Each row is a point on a landscape with many valleys, with its height.
A ball rolls from a point to the lowest of its 2 nearest points, and stops where none of them is lower. Distance is the straight distance between rows; heights are no part of it.
Q_628 height 64.8: [164 152 127 116 182 121 180 128 123 153  64 144 112 169 113 144 131 156
 154 126 127]
Q_811 height 55.9: [ 67 156  94 100  99 102 117  69 148 132  62  92 153 163 128 103 120 144
 152 109 166]
Q_644 height 76.9: [140 138 141 137 130 194 151 170  40 105 106  91 131  75  95 191 154 114
 166  85 110]
Q_99 height 57.2: [117  91  87 151  81 103 112 116  84 135  85 119  47  98 154 154 108 162
 116 165  85]
Q_655 height 53.8: [119 127  91 107 134 115 115 114 193 101 118 102 147 186 107 102 108 201
 118 147 113]
Q_625 height 24.5: [128 127 128 130 156  71  93 161 162 125 153 173 139 125 165 151  80 153
 100 149 112]
Q_342 height 53.1: [140 122 118 167  87 111  87 131  60 102 123 140  89 109 124 141 162 121
 133 136  85]
Q_690 height 52.8: [121 118  99 117 112  94 105  63 162 118 117 152 134 178 107 118 126 129
 107  71 171]
Q_197 height 62.9: [114 130  82 124  75  77  53  81 126  91  76 124 109 169 161  99 132 180
 138 129 158]
Q_699 height 36.1: [162 126  87  57 102 123 178 115 144  92 108 120 185 149 139 117 153 128
 147 112 198]
Q_703 height 47.5: [120 125 115 134 113 122 173 185  61 127 117 141 138 147 110 127 214 118
 164 132 127]
Q_314 height 40.9: [107 157 160  68 126 148 132 118 156 148 165  73 120 125  97 137 127 116
 102 113 132]
Q_434 height 40.5: [126 113 160 144 147 123 133 121  67 144 138 162 149 113  97 175 126  66
 124 117 152]
Q_917 height 69.4: [167 113 117 170  99  91  78  72  42 110  90 141  83 178 117 122 111 134
 138 125 155]
Q_814 height 52.7: [130  88 144 121  60 151 110 153 174 165 132 117  87 146 148  92  82  94
 136 134 126]
Q_266 height 37.2: [171 100 109 138 188 131 158 163 129  81 222 109 137  49 137 157 147 122
 111 143  70]
Q_287 height 41.5: [122 112 140 104 163 130 159 155 125 115 157 159 138 131 101  97 154 103
 123 137 124]
Q_861 height 23.7: [164 120 146 174 133 213 197 157 135 121 155 150 152  66 106 162 143  88
 122 109 112]
Q_958 height 22.8: [154 143 129 160 154 100 158 175 175 174 134 136  88 119 150 180  90 112
 111 141  69]
Q_854 height 73.2: [145 137 149 150 134 140  91  81  65 106 121 139 145 136 136 119 112 133
 141 141 180]
Q_480 height 57.7: [114 113 147 126 114  81  41 107  69 147 131 114  94 120 136 134 100 168
 138 181 102]
Q_172 height 27.7: [167  93 110 147 120 120  74 113  96 124 179 151 171 109 110 155 133 137
  94 128  91]
Q_86 height 41.2: [ 94 127 128 135 132 121 138 139 190 138 120 176 141 132 124  48  57 124
 123 132 172]
Q_146 height 34.7: [158 131 109 131 157 171 139 163  94  68 180  80 160  62 107 168 153 131
  95 115  59]
Q_471 height 35.5: [ 91  88  89  96 113  83 140 144  86 110 122 136 121 144  99 108 150  98
 137 107 165]
Q_750 height 34.1: [136 110 156 126 137 125  86 105 145 131 205 143 162  95 121 163 123 123
  76 122 104]
Q_835 height 23.6: [ 95 107 108 133  80 109 108 112  70 102 138 157 122 147  68  74 123  99
 120 131 192]
Q_398 height 43.2: [125 173 164  58 131 148 138 155 183 148  94  97 127 128 109 138 108 139
 117 125 115]
Q_336 height 44.6: [165 111 121 133  91 148 113 107 125 143  80 176 116 113 130 107  95 197
 126 161 104]
Q_263 height 64.9: [160 124 122 149 125 100 117  68  81 127  89 152  82 191 119 116 159 133
 151 100 174]
Q_671 height 40.6: [156 132 129 170 178 127 125 149  84 122 113 125 107 129 164 100 122 151
 124 151 107]
Q_517 height 46.8: [111 132 157 131 172 149 161 129 173 121 169 149  97 132 119  95  94 168
 108 161 133]
Q_402 height 38.7: [ 96 118 156 143 164 121 191 174 141 140 202 164 151 127 106 145 169  78
 113 120 137]
Q_468 height 25.2: [137 104 128 146 124 151 117 134 126 140 137  80 100  99 142 143 146 123
 107 117  88]
Q_365 height 29.9: [168 103 117 152 136 141 103 136 158 121 153 108  95  85 178 150  96 158
 108 124  63]
Q_275 height 48.9: [165 114 145 181 126 157 132 122 163 132 120 163 118 145 135 126  91 189
 145 169 113]
Q_131 height 19.1: [162 156 132  83 146 157 131 147 115 122 105 100 170 130 143 125 172 118
 108 121 119]
Q_535 height 45.6: [110 182 129  87 133 132 134 124 199 130  72 133 111 145 161 135 121 142
 142 116 132]
Q_694 height 39.7: [153 138 127 110  81 164  87 112 140 154  64 141 145 134 176 112  89 177
 141 140 128]
Q_870 height 44.3: [ 94 124 140 121 146 116 130 113 170 130 124 165 101 165 133  61  84 146
 135 159 133]
Q_205 height 76.6: [142 133 134  77 165 106  82  99  85 132 145 100 151 127 127 163 126 121
 108  98 150]
Q_268 height 50.8: [141  80 139 119 107 164 153 138 184 132 171 106  73 119 146 104  77 125
 104 137 135]
Q_325 height 56.1: [129 141 153 123 156 113 162  94 140 153  88 165 106 174 163 131 189 132
 178  93 162]
Q_361 height 38.2: [ 82 144 154  97 139 125 139 116 179 129 199 124 150 107 111 147 143 127
  79 123 130]
Q_990 height 17.1: [104 119 138 141 152  82 127 155 168 188 142 125 113 151 150 164  69 127
 110 156 112]
Q_898 height 37.0: [122 120 146 207 168 106 117 141  80 115 119 131  85  73 165 107 134 124
 143 145  69]
Q_520 height 32.3: [137 111 116 152 141  86  63 113 123 124 132 150 139 116 132 132  94 163
  93 132  76]
Q_456 height 51.2: [133 129 105 112 123 161 148 119 182 110 113 128 162 158 104  92  95 196
 123 179 154]
Q_746 height 59.3: [133 134  89  84  67  96  96  67 144  92  41 125 138 183 133  87 118 145
 161  95 176]
Q_121 height 26.5: [123 104  99  81  88 134 172 128 154 107 141 124 178 144 112 131 135 117
 113 119 150]
Q_40 height 48.7: [140  97 137 167 136 133 174 129 126 144 133 152  74 160 139 145 119 125
 128 113 140]
Q_290 height 49.4: [110 104 148 170 143 149 131  88  60 149 162 105  81 127  87 146 141 115
 130  89 132]
Q_965 height 39.4: [ 58 105 113 146  82 105  81 113 137 114 172 152 156 144 144  74 133 127
 124 148 144]
Q_204 height 45.3: [104  77 140 153 134 130 174 126  75 146 156 145 103 143 118 151 138  92
 140 121 166]
Q_367 height 56.2: [136 116  95 122 120 120  70 140 184 120 137  99  92 196 136 110 122 180
 107 125  96]
Q_656 height 33.5: [162 108 114 176 173 116 122 128 128 114 142 113  66  60 155 117 103 139
 141 142  36]
Q_755 height 29.4: [126 177 130  46 151 111 175 138 229 107 102 103 149 164 128  76 136 133
 162 136 157]
Q_488 height 42.9: [137  91 102  79 117 113 162 160  67 112 138 145 150 151 112 159 199 100
 156 105 157]
Q_298 height 27.8: [123 149 140 143 120 177 182 178 130 125 164 127 163  47  89 216 147 105
 111  88  86]
Q_975 height 37.1: [124 150 134 123 139 106 162 159 188 124 113 180 145 130 164  92 110  92
 118 122 144]
Q_126 height 33.7: [139 166 152  91 145 106 128 185 171 139 151 115 145 154 176 117 155 121
 139 168 125]
Q_549 height 60.0: [132 124 147 117 124 148 162  92  79 122  86 147  79 146 128 144 181 140
 159  82 160]
Q_639 height 74.9: [176 142 136 174 133 162 113  97  48 136 102 136 144 121 126 171 151 141
 134 111 154]
Q_961 height 49.1: [118 141 124 134 114 146 157 126 125 147 102 106 157 148 102 102  95 166
 152 171 148]
Q_333 height 62.7: [145 128 128 111 136 147 196 134  99 140  94 125 117 154  91 169 168 150
 151 108 163]
Q_149 height 36.0: [ 91 128 161 163 179 135 158 146 102 128 182 155 144  90  66 181 133  79
 121 107 113]
Q_327 height 43.5: [ 99 125 108 128  91 104  94  99 148 148 114 161 170 151 116 105 129 147
 130 152 127]
Q_26 height 33.0: [119 126 126 140 107 100 132 152 139 158  91 161 139 123 163 108 115  71
 117 133 135]
Q_384 height 50.6: [109 126 115 157  92 135 108 147  45 107 122 106 116 148  89 121 194 123
 144 144 106]
Q_473 height 47.6: [104 131 100 125  89 100  92  80 156 123  92 159 151 143 100  98  65 122
 110 108 159]
Q_294 height 52.3: [ 83 117 146 154 131 149 135 102  87 156 126 101  74  98  69 135 109 136
 121 137 126]
Q_251 height 48.6: [112 163 117  95 107 133 109 101 211 110  56 117 112 158 197  92 114 149
 189 107 155]
Q_734 height 19.9: [125 205 162  36 154  94 176 126 210 136 119 129 128 137 119 128 165 104
 156 130 155]
Q_832 height 51.6: [ 84 163 116  91 115  94 111 121 219 117  97 105 141 150 182  78  84 101
 167 101 165]
Q_740 height 76.1: [145 140 120 159 131 181 136 130  54 137  92 100 169 108  99 208 152 127
 126 125 126]
Q_761 height 18.5: [168 128 129 121 132 189 182 166 119 101 148 130 154  75 132 147 114  77
  84 113 149]
Q_808 height 31.2: [ 96 139 114 123 134 118 138 186 138 157 146 124 151 130 152 154 185 131
 120 167 108]
Q_541 height 44.0: [ 97 125 146 120 128 153 144 140  92 122 142 130 166 102 103  97 164 125
 133 161 140]
Q_513 height 35.6: [156  99 124 183 159 159 164 120 109 123 166 115  96  37 132 146 143 109
 137 122  35]
Q_385 height 32.4: [139 156 136 102 170 151 134 144 100 111 159 113 172  83  82 173 133 124
  95 118 108]
Q_923 height 37.8: [141 131 101  53 125 109 150 114 178  91 109  97 147 171 136  85 122 144
 173 134 168]
Q_684 height 48.8: [128  95 178 136 137 175 181 123 168 132 177 128  93 114 147 137 109 167
 118 135 115]
Q_524 height 28.9: [107 133 115 141 126 146 125 164 107 131 148 113 121  99 142 139 203 151
 119 133  78]
Q_938 height 61.1: [116 113 126 154 100  82  28  83  74 102 147 123  90 148 136 129  95 184
 150 180 167]
Q_98 height 46.7: [ 96 146 154 138 125 152 170 107 130 145 116 139 174 150  84 117 136 129
 146 127 159]
Q_559 height 30.2: [112 170 135 145 159 159 145 158 140 127 140 119 142  52  92 170 158 117
  97 109  79]
Q_458 height 29.5: [114 155 128 160 141 120 130 196 138 183 112 148 145 125 143 118 116  68
 109 135  82]
Q_783 height 64.4: [120 106 106 130  93  94  37  96 122  90 114 142 108 168 161 110  78 155
 161 145 179]
Q_469 height 55.3: [116 126 141 121 126 105  55 102  62 128 119 113  75 105 145 141 147 148
 132 123  97]
Q_538 height 29.3: [134 183 156  71 125  97 143 112 203 166 123 140 169 150 129 110 139  64
 171 109 157]
Q_753 height 57.0: [133 129  96 106 121  95  96 108 179 130 123 104 108 183 143 115 112 129
 118  93 160]
Q_164 height 35.4: [172 145 117 137  88 169 107 132 143 135  86  96 176 132 173  91 120 135
 139 143 133]
Q_805 height 34.4: [ 91  85 123 111  78 103  90 133 115 115 152 156 127 132 122  72  79  92
 111 136 161]
Q_651 height 54.8: [115  99 109 173 124 120 129 110  66 152 105  79  53 109 119 141  98 141
 122 149 102]
Q_296 height 26.8: [126 146 141 160 139  98 165 208 150 158 144 147 125 100 116 152 142  89
 103 144  53]
Q_69 height 75.0: [135 126 140 120 111 125  72  90  60 125 156  93 144 130  87 155 145 126
 138 125 164]
Q_973 height 32.6: [122 137 137 181 166 145 138 128 144 136 194 141 127  60 115 156 149 120
 116 114  53]
Q_692 height 12.1: [125 147 121 117 146 177 148 164 109 108 129 112 166 120 133 134 158  69
 126  88 150]
Q_492 height 54.0: [ 69 154 125 110 121 116 109 105 157 133 104  74 129 153 134  78 101 119
 159 141 164]
Q_153 height 52.2: [138 121 158 147 163 124 180 119 139 169 111 183 106 154 136 157 166  94
 129  93 150]
Q_286 height 13.1: [164 113  96 113 129 108 150 126 154 125 113 141 153 152 139 150 144 158
  99 126 134]
Q_207 height 24.6: [189 120 138 145 131 182 120 136  96 117 167  89 161  75 123 154 112  74
 102 119 125]
Q_239 height 30.6: [187 143 128 140 126 159  99 143 104 134 118  95 176 101 167  92 101  77
 112 119 136]
Q_85 height 35.9: [123 152 176 131 136 132  95 149 178 136 165 114 116 138 179  99 141 161
 137 159 115]

Where does a ball stop that starts at each point below?
Q_753 | Q_835
Q_275 | Q_761
Q_367 | Q_149
Q_517 | Q_990
Q_628 | Q_149
Q_197 | Q_172
Q_480 | Q_835
Q_99 | Q_835

Call two points neighbours if one is among the 2 nearest of the other. Go from one point of each pair to the other, from neighbour to neighbour, staying as low as possible. Name the highest point that can't be avoided.
Q_286, Q_734 | Q_923
Q_761, Q_468 | Q_513
Q_172, Q_990 | Q_520
